Each row is a point on a landscape with many peaks, with its height.
From any point a climber steps to the highest of the 2 points nearest to it. It stops when none of these is higher. Distance is the straight distance between rows; heights are no part of it.
J945 h=36.8: [ 48 -22  -9   9  21  12   7 -14   2  11  -2 -11  16 -86  12   2 -24 -43
  27 -38  -6  35  28  -9  -7  64   2 -23  37  27 -17  -1 -25 -13 -12  22
 -17 -16 -36  -6  -4   2  48]
J532 h=51.0: [ -6 -20  -8  -5 -31  20   5  16 -64 -20  30  21  21  20   3   2   0 -22
 -27  32 -18 -51 -21   0   4  -1  18   7 -15   2  -3 -40 -31 -27   7  14
  12 -20   2  27  37   7  31]
J771 h=51.1: [-26 -16  28  -2 -14   8  12  -6 -32 -34  31  -2  68  18  25 -52   6 -28
 -10  15 -41  -1  24 -20  50 -20  -2 -41  18 -21  -5   6  -5 -38  -4   5
   0 -29 -15   2   9 -66  28]
J983 h=44.5: [ -5  11 -45  16 -26   0 -14   7 -25   2  27  13  34  11  12 -53  26  31
 -37 -40 -13 -39 -16 -22   4  10  28 -21 -21 -14 -28 -33   6  18  14   6
 -13 -46   7  38  56 -47  35]
J540 h=38.0: [  9  -2 -18  33  35   9  14 -27 -43  43  21 -14 -29  39 -40  12  12   3
  -8   8  23   0 -45  -6  22 -19  -3  29  36  21   7  20  24   7 -25  59
 -30   6  -4   3 -30 -34   1]
J475 h=5.6: [ 49  -9  11 -16  17 -42   3 -32  22   9  -6 -20 -79 -20  19  48 -21 -27
  -2  -3  39  43   3  21  -1 -10 -10  40  31  -3  10  -5  20  28  -1  -6
  29   1   3  -5 -40  61 -28]
J700 h=40.5: [ 20   6  -2 -13 -55 -30 -14 -14  19 -36 -45 -23  20  -6  26  12 -26 -10
 -12   1 -13 -32  16  -9 -17  -5  11 -17  24 -14  -3   7   9  -9   6 -48
   2 -11  16  10  27 -13 -29]
J830 h=34.5: [-29 -36  37 -28  23  27  22 -16 -27 -29  47 -11  25  -8 -14  14  -8 -45
  21  37 -13  50  24  28   1 -31 -34 -32  23  21   5  17  14 -28   0  22
 -21 -22 -11 -17 -37 -30  39]
J888 h=22.8: [ 32  -5 -40  -7  18  43  47 -18 -57 -36  47  36  12 -21  -9   9 -14 -18
   9  24  -7 -29   1 -21 -10   3 -12 -37   5   4  40 -11 -16   0   8  12
  40  -7 -38  27  -6 -40  10]
J658 h=38.4: [ -4   2  18  -4 -21   6 -23   7 -43   1  49  12  -7  31 -12 -11   1 -25
  24  91 -23  24 -42 -11  16 -42  -8  35  -9   5  -5  19  -8 -50 -15  47
 -21  37   7 -10  23  15 -23]
J185 h=48.0: [  3  25 -17 -15  -4  -6 -28  -6  32 -44 -12 -11 -30  -4 -54  30 -19  20
 -12  33  15  21  24  21 -39  22 -36 -15 -22  21 -41   2  26  29 -36   4
 -43  21  37  15   5  39  10]
J600 h=38.5: [-39 -32  14  36 -30 -34  -7  -4 -32 -40 -14  18  31 -12  40  -7   1  24
 -17  -6  16 -45   4 -63 -29 -13  18 -41 -27 -27  -9 -34  22   4  21 -28
  25 -24  11  30  35   1  29]
J794 h=26.1: [-17  -3  17   9   9 -23  -9 -23  29  25  29 -14 -20 -19  27 -70  21   3
  -2 -12  -1 -37 -18  16  55   1  -5  29 -14  -9 -25  -7 -22 -54   0  18
 -15  -8  25 -46   5  20  -2]
J276 h=61.6: [-19   3  16  11   9  -5 -24  18  31   6 -48  18 -42  22 -36  44 -18   4
  -6 -13  27 -27   7  28 -34 -12  11  17 -46  -4  32 -17 -28  60  20   6
  27  16  23   7 -31  47   6]
J39 h=1.3: [-85   3 -48 -14  -3 -29   6 -11 -15  21 -23   5  46 -43  -9  -6 -38  -7
  10 -59  68  -2 -24 -12 -38   5   1 -48  -6  -3 -21 -13  15  30   7  -5
 -21  14  -7   0  -6  38 -14]
J214 h=53.1: [ -5  33 -34 -13 -28   3 -16  -6  -1 -28 -22  11  -5  -5 -39  17 -14  19
 -43  -4  12 -18   9 -30 -19  17 -22 -15   4  -9 -29 -16  16   5 -25  -3
 -27  29   5  19  32  47   3]
J783 h=78.5: [ 27  21 -14  -4  -5 -11  -9 -20  -6  31  13   9 -37 -18   2 -15   9  83
  -7 -21  37 -10 -19  29  33  11  -7  21  13  13 -15  -9  10 -35  22  -4
   6  14 -10  14  -3  22 -37]
J975 h=47.4: [ 15   3  59   8  15 -22  12  21  -2 -12  19  26 -16 -35 -24  -1  60  20
  -2  55 -26  57  -4  18   5 -13  58   2 -28   7  50  -9 -20  16  30   9
  54 -19 -12  36   6 -14  39]
J138 h=73.3: [  5 -48  -2  70  51  -9   6  -6 -16  56  -9 -10   6 -15  33 -15  15  11
  12 -23 -13 -24 -24  -2  10  52  11   4  15  47 -11  -5 -38 -37  -9  33
   2  13 -37 -29 -34 -37  32]
J326 h=49.2: [ 43  50 -13   5 -51  32  -3  23  25  23 -29   5   8   8 -28  38   1   3
  40  -6   5 -32 -27  -4  -7  27  32  35  11  11 -10   2 -36   8  11 -17
   4   7  15  -1  28  11 -88]
J2 h=60.2: [  9  44 -38 -33  14  16  16  18 -18  31  -7   8 -22   0 -49 -21  12  23
  -3 -16   7 -35 -51   2   5  -1  16  -2 -36  -3  14  -3  -9  10 -33  23
 -14  17 -14  17  42  -1  -8]
J774 h=11.1: [-41 -27   6 -70  -5  57  30  -9 -31 -18  31  43  -6  19  -6  13  -1 -21
 -10   2   5 -28 -14  21  34 -46  -1   8   5 -24  67  -3  -4 -76  24  22
  11 -11 -29 -12  -2  22 -15]
J719 h=60.3: [-11  60 -31  12 -35 -20  -6  -7   3 -32 -62  -9   2  14 -70  51 -29 -46
 -37   8  42  -8  -2 -20 -43  17  -1 -22   3  -8 -28  -4  32  52 -35  -9
 -21  54   1  21  15  69 -16]
J995 h=50.4: [ 39  23  22 -36 -41  54  14  45  34  11 -15 -18 -16  12 -35  59   2  -3
  28   2  -5  58  21   0   6   2   5  27  17 -52   7  45  27 -19 -32 -52
 -35   0  28   2  24  29   0]
J162 h=54.9: [ 38 -19   4  59  43  -9   5  40 -10  41  20  19 -33 -19 -18  12  15   9
  -2  40 -13  49  -4 -55 -19  12  46  20 -29  -5  26  25 -24  29  23  30
  -8 -16  15  35  20 -29  56]
J707 h=6.8: [ 33 -11  29   0   0 -10  -6 -52  33  22 -13 -25 -34 -48 -13  24  -6 -29
  25   5  28  34   5  25  34  -5 -11  25  58   6  10  28  16 -24  -9   5
  -3  -4   6 -19 -35  29  -9]
J651 h=44.0: [  7  13 -13  -4 -56   6 -14   7   9 -38 -15  -4  39  28  16  11  -9 -30
 -15  27 -17 -87 -17  12 -20  -6  23  20  -7  14  -9 -25  -1 -19  11  -1
  -6  -1  25  11  41 -17 -73]
J770 h=60.4: [ 16  34  16 -77 -34  10 -34 -32  57 -47  -6 -11 -23  14   5  46 -14 -23
 -34   6 -23  49  70   3  19 -47 -22  16  43 -38  46  40  56 -31   6 -54
  -7   5   1 -16   0   7   9]
J89 h=61.8: [  0  23 -43 -16  -8  32 -12  32  21  20 -63  10   3 -23 -14  55 -45 -44
  33 -57  25 -13  11  21 -50  33  46 -17   1  12   9   0 -23  51  31   7
  31 -29   1 -18  -3  18 -18]
J315 h=65.8: [-52  30 -30   1  31  10  -3 -37  41 -13 -22  31  17  23  -2   1 -12  23
 -34 -55  11 -53  39 -23 -18   7 -43 -13 -18  -6 -10  -6   1  55  21 -11
  33  33  -3 -19 -36   4   7]
J429 h=35.4: [  7 -38  -3   3  13  24  -2  15 -37  11  43   7 -40  18  23   3   3  19
   9  42  -5 -16 -24   6  20 -32 -40  26 -23  -2  12   6 -24 -46 -17   7
  -9  13   0   6  11  45  -3]
J827 h=62.2: [  5 -18 -13  -4  17   4 -26  30 -20  26 -25  32  38  18  29  42 -35 -18
  16 -46 -23  -6  21  31 -33  31  23   4  -2  32  -5 -14 -57  52  44  20
  40  -4 -13 -16 -34 -35  17]
J994 h=18.7: [ -3   9  24 -69   5  31  18  13   3  18  14 -31  22  56  -2 -11  11 -38
   6 -37  -7  23  -8  30  34 -16 -56  15  29 -39  -3  24  24 -32 -42  -2
 -40   9  10 -42 -11  24 -10]
J327 h=63.9: [  7 -31 -16  83   3 -31 -45   2  15  47 -10 -32 -26  18   0 -18   6  24
   7  17  10   2  -3   4 -21   1  24  28  -7   6 -27  10  17  22  16  27
 -46 -25  27  16  -4 -31   7]
J218 h=40.8: [  5   8 -17  31  37  -6  -6 -26 -40  24   6   2  -9  15 -18 -30  27  24
 -15   5 -14  -9 -27 -31  20 -17  21  -4  20  22  16  33  21 -11 -10  40
 -28  17 -44  19  14 -95  13]
J237 h=4.1: [  6  22  -9 -22 -31 -34  -2 -26  35  -5 -53 -17 -13 -10   5  21 -27 -32
 -10 -30  37   5  -5  33 -20   4 -11  38  15  10 -18 -15  11  29   8 -19
   6  20  14 -11 -35  62 -59]
J739 h=41.5: [-10 -30 -10  -6  -7  -6  17  37 -23 -46  14  22  33 -11  46 -38 -11  31
  -2 -23 -20 -50  -2 -27 -20  -1  40 -46 -57 -32  16 -34  -5   7  25 -19
   7 -50  -2  30  50 -39  33]
J978 h=55.7: [  0  11 -27  32  -7  70  14  52   7  34  -2  -9  -9   5 -55  23  23  33
   0 -33  -9   7  15 -49  -1  23 -18 -10 -20 -20  -5  21  12  17 -28   3
 -46 -32  26  12  21  10  35]
J435 h=8.0: [-22   5  23 -18   9  41   0 -27  21  21 -30   1 -31 -16 -36  24 -11  -4
   5  -1  23   6 -25  15  21   8   9  12  33  28   8  18   3 -48  -1  17
  -1  31 -20 -20 -17  40 -17]
J318 h=47.7: [ 10  -7   8 -30  33   4  29  -8 -21 -24  30  -7  32  33  35 -55  16  39
 -19  -9 -28   2  33  19  63 -24 -34 -55  18 -23   3   4  22 -20  -7  -3
  17  -9 -38  12  -8 -66   8]
J721 h=45.4: [ 25  24  20 -16 -43  23   6  56 -17   3 -17  -7  33  41 -15  36  21  -2
   6  10 -11  28 -20 -26  -4   8  18  -4  30 -34 -11  34  22 -16 -33 -31
 -17  16   1   5  41   3 -41]
J533 h=32.0: [-18  -2  53   4 -26 -60  11   9  31  -7 -19 -21  14 -31   2 -49  15   4
 -13 -13   4 -48   0   5  13   0 -13 -22 -28 -17  11 -34 -25   3  -4 -27
  20  -7  22  -5   1   3  -6]
J439 h=9.2: [-44  10 -12   4  -1  90  15   7  -5   8 -40  20  -4  19 -49  52 -11 -19
 -11   5  14  -4 -24  15  -8   0  61  14  28  49  18  23   8 -23   5  25
   1 -12 -31 -15  -6   1 -38]
J18 h=91.1: [ 12 -11   7  -5  53  -3  -2  -2 -15  56  16  -2 -29 -15  27 -14  20  71
  18 -19   5   4 -26  66  35 -15   4   6   1  18  -1  -1  -5 -34  18   1
  21   4 -34   0 -25 -31  -6]
J231 h=54.7: [-62  28 -25 -39 -19 -16  12 -21  50 -33 -51   7  12  11  15 -19 -37  -9
 -56 -26  28  48   6 -53 -19  24  36  -2  -5 -15 -10  22  51   5 -28 -55
 -15  22   8  -8  32  43  16]
J628 h=2.6: [-62  11 -16  10 -34 -65  23 -38  22 -12 -36   2   7 -28  -9  -6 -16   7
 -26 -35  67  16 -10  -8 -31  -4  22   2  11  11 -22 -23   7  29  18 -22
   0   9   9  11 -30  63 -35]
J226 h=31.5: [ 55  23 -26   2  25 -26 -38 -53  27 -27  52   8  29 -72  35 -32  -1  20
  18 -12 -45  12  50  32  13  28 -13 -15   8  18 -42 -38 -26  -1  23   1
  24  -9 -12   8  -3 -40  35]
J107 h=55.1: [ 11  18 -10 -26  -2  33  14  22 -44   6  23  10 -18  -1 -34 -12  21  27
 -25   2 -26 -15 -25  14  31  25   4 -24 -20  11  -6 -32 -28 -35 -42  37
   8  -7 -22  31  25   9  31]
J730 h=85.4: [-28  -3  -9  -4  13  17 -18 -29 -20 -20  19   3  16  30 -16   9 -33 -23
  32   8  18   6  10   2 -30 -10 -47   3 -15   9 -24  -8  -7  35  -4  18
   7  47   4 -17 -45  27 -13]
J701 h=66.1: [  8  -8  11  48  -8 -14 -27  16 -31  40   4   5   1   8   5  10   8  -1
  39  -2 -22 -17 -15  34 -16  16  18  28 -26  31  -1 -35 -60  33  41  18
  45   4  17   1 -26 -17  -5]
J560 h=43.3: [ -4 -57   3  12  12 -53 -45  22  -3   4 -38 -29 -13  16  51   3 -36  36
  23   9  15  24  21  21 -52 -29 -26 -19  -9   0 -34  18  43  -1   7 -41
 -26   4   4  13 -11 -17 -10]
J633 h=16.7: [ -1 -25  25 -48 -15   3  24  25  14  15 -29 -38   9  57  31  16   2 -38
 -14 -15  24  56 -29   2   3 -17  -2  15  26 -38 -12  28  61 -22 -39 -51
 -39  -6  17 -26  -5  50 -30]
J390 h=59.9: [ 16 -35  40  51  -7 -32   7 -10  -4  -4  -9 -17  37 -16  20 -28  12 -50
 -37 -15 -35 -33  29  -5  39  15 -32 -30  29   2  -9 -37 -52 -23 -30  29
  30  -9 -10 -16 -38 -15  64]
J912 h=45.7: [ 36   9  37  18  28  -5  47   0 -10   6  24  12   1 -10 -13  13  33 -21
  -6  54 -35  74  16  17   6   0  30   9  32  38  34  -6 -17  29  21  35
  38 -21   2  20 -34 -36  43]
J285 h=10.2: [-53  -9  -1 -30   6  64  16  14 -49  -2 -12  54   9  22 -13  39 -14   5
  -3 -15   1  -9 -12  -7  -3 -20  38  -7   2  -2  39  16  -5 -32  18  17
   1   1 -24   7  13   8   6]
J810 h=13.4: [ -4 -19 -15 -57 -34  30   6 -10  -4 -48  -9  32   2  41  16  39 -10 -48
 -58  16   5 -25  -8 -11  -4 -42  17  19  10 -63  43  11  28 -38   8 -30
   0 -12   0   7  43  60 -22]
J744 h=43.1: [ 24   1  15  29  23 -13  19   8   7  -6  -8  16  33 -17   2  -9  33  -7
 -31   5 -50  74  38  20   5  43  48 -23  41  36   0 -10 -18  11  23   7
  29 -37 -16  11 -29 -71  58]
J176 h=32.6: [ 45  15 -22 -18  33 -22 -30 -12 -25 -16  46  24  -1 -28  10  -4  24  46
 -10  -5 -30  24  12  51  15   5  21 -13  12  29  -5 -35 -17  20  44   8
  49  -8 -29  30  -1 -43  34]
J846 h=56.1: [ 14   2  40  -5   1  -7 -22  -8  26  -7   9  -5 -56  -2 -48  40   7 -31
   8  38   9 -16  14  32   3 -21 -35  21 -42   5  45 -15 -34  30   0  34
  15  31  32 -26 -25  58  -2]
J604 h=63.2: [  5  -9 -43  40   3  15  27  34   3  33 -14 -14 -12  -4   6  12   5  32
   7 -37  40 -31  -2 -37 -26  25   2 -15 -16 -10  -7   6  17  47 -10 -14
 -19 -22  13   4  14  11 -18]
J201 h=36.9: [-12 -45  29 -17  15 -19 -20 -11 -14  -7  15 -10  23 -48   9  -9 -29 -17
  48  25 -10  50   6  17 -14 -21  12 -27   7 -14  -7  30  17 -24   1 -13
 -11 -34  -3  16   0 -34  27]
J434 h=22.2: [-26   9  40   3  26  18  37 -11  26  21  37  -7  -5  38  -2 -51  35 -11
  -2 -12   1  -3 -19 -41  75 -11 -39  21   6 -37  35  23   2 -42 -25  13
   1  25 -10 -73 -21   8   1]
J53 h=74.0: [-21   9 -52 -19  42  11 -14 -20  -2 -11  -4  28  16  41  24   1 -44   1
  35 -39  25 -23  15 -37 -41  -6 -50  -7 -26 -13  -7  -6  -1  63  32  -9
  18  58  -1 -18 -21   1 -16]
J724 h=57.5: [  0 -11  15  49   1 -67 -53  16 -23  31   9 -21 -20 -14  33 -52  19  31
 -11   8  13  31 -36  31  -6   0  35  28 -15  28 -45 -28   6  -1  13   7
   9 -14  10  14  -3  -7  24]
J86 h=26.9: [ 18   5  26 -14 -41   6  47  24 -12 -48  39 -18  13 -13  -5   3  25 -50
 -22  52  -4 -13  -7  20  -7   8 -10   2  -3  -9  29 -29   5  19 -16 -10
  36 -43   2  -6   7  18 -36]
J838 h=70.1: [-32  44 -38  -8 -36 -39 -19 -25  25  -6 -51  -8 -11 -16 -62  39 -41 -21
  -7  -7  59  45 -16   3 -46 -20  38  -6   8 -16 -18  11  58  62  -2 -15
 -41  12  23  30   4  57  -4]
J270 h=65.7: [ 30 -45  -2  23  25   6   4  -4 -22  14   0   3  11   1  67 -13 -15 -33
 -11 -23 -28 -35  11   4  26  29 -14   9  19   8 -30  -7 -45 -29  -6  30
  -2   2  -6 -26 -20  11  53]
J697 h=55.0: [  5  -7  39  27  -6 -44 -17  -9 -28 -16  33   9  40  -6  -1 -43  16 -12
  -6  27 -49 -23  21   9  46 -20 -39 -38  -5   2   0 -24 -36 -29  -5  15
  23   9 -30   3 -19 -44  50]
J21 h=20.4: [-21  53  17 -42  -1  33  16 -11  42   9  18 -22  -1  57 -28 -14  34 -20
 -21 -22  -3  28  -2 -26  61 -15 -43  59  29 -15  23  41  16 -19 -20  15
 -36  32  14 -51  -9  23 -14]
J880 h=55.2: [ 13  29 -57   1 -29  60   9  34  33  31 -36  -4   9 -35  -6  36 -29 -13
  55 -54  22 -11   1 -12 -28  58  21   5  11  26 -33   0 -18  18   6  -8
  -6 -12  14 -24  20  39 -62]
J120 h=12.1: [ 21 -28  16 -91   6  23   9  -6 -28 -18  27  36 -10  -9  31  -3 -24 -48
 -13  11  -3  -8 -10  14  27 -36  -8  -1  -3 -58  44   3  -4 -60  10  -5
   1   1  -9  20  24  66  -4]
J161 h=41.4: [-21   1  39 -21 -28   2 -22  31 -49  -7   3   3  26  71 -12  14  16  -1
  23  55 -18  19 -31  22  -1 -39   3  18   4  -2 -26  22  14 -30 -21 -14
 -12  33   1  16  17  -5 -44]
J387 h=37.2: [ 13  25   3   9 -17 -39 -22 -14   8 -22 -51 -22   4  -5 -19 -22  -3  16
  -3  27   3 -25  15   0 -21  -7  -3 -24  11  12   1  12  26  16  -6 -16
   5  21 -14  22   9 -66 -29]
J982 h=47.5: [  8 -12 -23  23 -52  37   4  31 -47 -14  46   0  14  32  13  14   3 -35
   9  57 -21 -69 -32  24   4   4  15  41 -13  29   1 -31 -35 -17   9  26
  10  -2  24 -12  28  20 -60]
J406 h=49.3: [-25 -10  -2 -42 -12 -16 -12  -8  36 -56 -52  29  -7  14  55 -23 -24  34
 -66 -22   7  15  14 -33  -8  42  16 -18   0 -13 -16  10  29 -37  -8 -54
  10  28 -19   3  37  34   8]
J370 h=35.7: [  9 -41 -34  42  22 -13 -11  -1 -74  40  38  -6 -25  43  23  10 -19   5
  -7  16  19 -32 -49  -2   8 -33 -12  28   9   1  -6  12 -10  -8   1  51
 -29  26  -2  11 -13   8  21]
J248 h=24.1: [-18 -15  16  20  36   1  40 -55  27   9  59  10 -28 -27  12 -62  26  10
 -14 -10   6 -24 -12 -31  59  13 -27  18 -25 -38  34   4 -12 -35 -10  24
  26   6 -15 -36 -16  27  11]
J432 h=47.8: [-18 -15  18  -4  42 -58 -23  16   0  32 -41 -26  -1   9  49 -41  -4  64
   6 -42  24  23 -14  -3 -20  -4  -9 -28 -20  -3 -30  32  30 -15 -12 -28
  -7  24 -14 -11   1 -22  -6]
J194 h=33.9: [ 58   6  -7 -10  29  -8 -26 -48   5  14  16   1   4 -85  46 -21 -17 -28
  35 -34 -22   1  14  40  21  29 -10  18  23  21 -31 -14 -44   6  -8  24
   8  14 -23 -23 -31 -12   9]
J990 h=48.9: [ 28 -30  41   4  74  -1  48 -13  -9  -8  27  13 -31 -18  -9  47  11 -24
  25  62   3  22  16  16  -4 -17 -12  -1   4  32  69  17 -20  28  13  31
  36   2 -10   2 -38  -3   6]
J330 h=32.1: [-55   7  23  -6  -9  59  26  11  10 -31  42 -25  15  13 -50  11  12 -26
   8  26 -31  25  30   5  -6  -1 -45 -13 -24  18   4  -1   2  12 -36   4
  -4 -23  14 -25 -33 -14  12]
J40 h=59.1: [-72  -2 -40   3  25  38  14 -20  10   9  -5  14  55   8  -2  -5 -18  30
   0 -68  34 -45  21 -33 -12   0 -14 -48   9 -12   4   4  24   9   9  -8
 -12   2 -20 -23 -15 -35  13]
J585 h=52.5: [  0  -8 -14  24  21 -26 -29  15   6   7  28 -14   8 -40  33 -74  21  15
 -14  -1 -31  32  -8  19   9  24  28  -2 -16  13 -56 -28   1  -6   5   8
 -29 -41   7  18  20 -33  74]
J515 h=39.7: [ 86  26  -2  -1 -12  26  12  38  -6 -14  12  20   6 -11  32  13  11  -8
  41  46 -33  24   6 -14 -11  44  30  28   3  11   5  -3 -41  30  21 -26
  65   8 -16   7  31 -25 -49]
J581 h=29.5: [-38   8  20  -3 -35  35  46  20   6 -58  22 -18  32  20 -40  24  32 -24
 -19  38   2  -4  29 -14 -14 -10 -44 -26 -13 -11  14   3  38  39 -18 -50
   9 -30  17 -10 -20   9 -40]
J180 h=67.3: [-13  40 -31 -17 -20  -9  10  -1   2  28 -28  23 -20  -1 -53  -2  15  68
   3 -10  40 -36 -49   5   5  -5  25  13   4   8  -4  12   4  -9   6   0
 -23  36  -2  31  41   6 -64]
J563 h=72.7: [ 33  -8 -12  69  24  -2  11   6  36  49  -8 -40 -44 -24  -6 -30  34  46
 -11 -29  10 -28  -5 -16   1  36  -4   6 -13   3  -9  -7   7  26  -6  -1
 -21 -40   6   1 -10 -26   4]
J307 h=40.1: [ 56  -8 -11  22 -15 -23  14 -15   4 -13 -38   4  27 -49  23   6 -12 -51
 -25 -12 -25  10  22   2  -9  58  40  -9  62  40 -14 -17 -17 -12  11   6
  30 -22 -38   4 -12 -38  36]
J970 h=28.7: [-15  15  32  24 -11 -44  -3  12  28  25  -9 -19  -9 -20  17 -55  13  24
  23 -23  13 -31 -22   8  11   8 -34  30 -35   9 -32 -32 -53   0 -11  -9
 -10  18  29 -38   0  49 -45]
J87 h=53.3: [-49 -10  -8  19  20 -32   7  -2  -1  23 -43  -7  30  46   2 -17  -3  38
  -5 -51  37 -31 -20 -43  -4 -31 -23 -16  -2  -8  -8  22  26  -1  -1  -9
 -34  31  -1 -12   0 -14 -11]
J514 h=67.4: [  8  -2 -22  -7  18   9 -39  11  28  28 -37  14 -18  19 -18  60 -43 -15
  38 -28  11   6  28  37 -37  -5  26   5 -13  15  26   9 -21  73  50  30
  10 -13  20   1 -32 -17   6]
J769 h=24.7: [ 12 -16  19   1 -19  12  50   6 -45 -32  49 -11  -5 -36  -1 -11  20 -22
  31  42  -9 -46  -7  19  13 -14 -27 -32 -17   7  37 -40 -26 -22   0  -8
  43 -22 -29   5 -11 -14 -31]
J986 h=55.4: [  9  28  41 -44 -25  21  -8  -7  62  -8   9 -32 -26  -7 -35  34   3 -21
  15  -5 -18  66  44   2  36 -30 -19  21  27 -34  23  39  37  -3 -21 -25
 -34 -10  26 -12  -1  10  33]
J717 h=50.9: [ -9   0  13  32  22   4 -25 -10  15   1  18  39 -55 -38 -41  10  20  17
  16  36 -16  57  -3 -21  -7  25  62  20 -36  23  27   9 -14  14  19  34
  18   0  12  27  20   8  62]
J529 h=73.6: [-45  -5  28  24  22 -50 -39 -27 -29   7  15   8   8 -13   5   2 -19  -7
  37  -3   6   7  -8  18 -19  -9 -21  -6 -39  15   3 -30 -47  29  20  24
  53  28  -7  -8 -59   6   5]
J317 h=39.8: [-29 -65  22   8 -12  -7 -38  11 -33  -5  -1 -23  18  20  13   9 -36  -7
  35  18  -1  28   9  15 -37 -36 -20   0  -7  -9 -50  12  36  -8  -2  -1
 -39 -31  19  -5 -25  -1   9]
J298 h=48.3: [  4  17 -32  27 -10  -8 -10  22  17 -11  34  -4 -14 -12  17 -68  32  38
 -29  31 -38 -18 -19  13   1  16  19  31 -30  25 -31 -23  11  -2   2   3
 -31 -43  21  16  51 -39   0]
J404 h=44.1: [ 60  46 -25   3 -39  51  13  19  31  -7  22 -11  -9 -20   5 -19  15  23
  39  26 -15  -5   7 -19   1  53  -5  18  -4  14 -27 -16 -25  13  -9 -27
  12 -12  20  -3  39   1 -74]
J885 h=14.8: [ 23 -35 -17 -50 -40  16  26  12 -10 -15  27  -4  18  41  49  16   0 -20
  -5   5  18  -7 -19   7  -7 -43  -7  19  26 -55  -7   4  37 -27 -15 -45
 -31 -29  17 -14  35  42 -58]
J603 h=34.4: [ 39  20   4 -37   4 -32 -41  -4 -10 -25 -32  19   6  -8  25  -8 -14  26
   0  18 -42  19  26  25 -15  -7  20 -21   7  10   8   1  -2   6  33 -12
  26  14 -25  31  16 -77  14]
J45 h=85.1: [ 31  -8  21  58  48 -36 -14   7  15  56  -9 -22 -18 -27   4 -14  33  55
  27  -8  -9   2 -12  26  11  20  -8 -28   0  26 -11  -1 -10  12  -2  -2
  10   5 -20  -6 -24 -58   3]
J232 h=52.0: [ 31 -39  38 -12  49 -16  -9  -2  23 -11  17   5 -40   2 -11  44  -4 -21
  33  69 -24  22  45  18  -9 -60 -24  10 -32   4  50  18 -26  38  15  26
  -1  11  29  -4 -30  18  21]
J984 h=54.6: [-19   2  -6 -56 -25 -19 -12 -22  55 -43 -11  16 -11  39  51   1 -20  -2
 -43 -12 -10  40  55 -47  12 -15 -32   3   7 -45  12  24  48 -41  -6 -81
  -2  10   3 -10   8  32   6]
J951 h=43.9: [  5  16 -15  26  22 -11  17 -21 -20  14  15 -17   0  13  17 -62  25  60
  -9 -20 -11 -46 -11 -35  45  -3 -34 -35  14  -8  -6  18  15 -29 -24   6
 -17  19 -34   9   6 -78 -11]
J290 h=61.5: [-60  55 -56 -33 -28 -24  -8  -1  48   7 -54 -10  28  12 -15   6 -30 -20
  -6 -47  55  52 -22 -19 -27   6  38  12  16 -13 -30  21  46  28 -11 -30
 -48  17  33  -6  24  48  -1]
J808 h=35.1: [-38 -19  38  49 -30 -24  31  10  22 -16 -49 -23  31  -4   4  -3  12  -5
  -8 -18  26 -70  16 -55 -28   7   4 -44 -23 -20  18  -9   3  13 -10 -32
  13 -17  34  -8   7 -11  -5]
J9 h=60.1: [  3  -5   0  67  35  50   3  32  12  24  29  -1 -50  20 -40  18  37  31
   8  30 -34  29  26 -51 -12  -5 -15  23 -37   1   6  28  -2  24 -12  27
 -37 -14  27  19   1 -15  45]

Where does a climber stop that starts at each point below?
J769: J730
J237: J18
J21: J18
J370: J18
J983: J18
J226: J9

Call two points neighbours if one is among the 2 nearest of the other. Go from one point of each pair to the other, from neighbour to neighbour, staying as high as possible. Name the lowest point that can't be avoided.
J730 / J770: J429
J514 / J9: J912
J838 / J770: J406
J9 / J18: J978
J730 / J514: J827
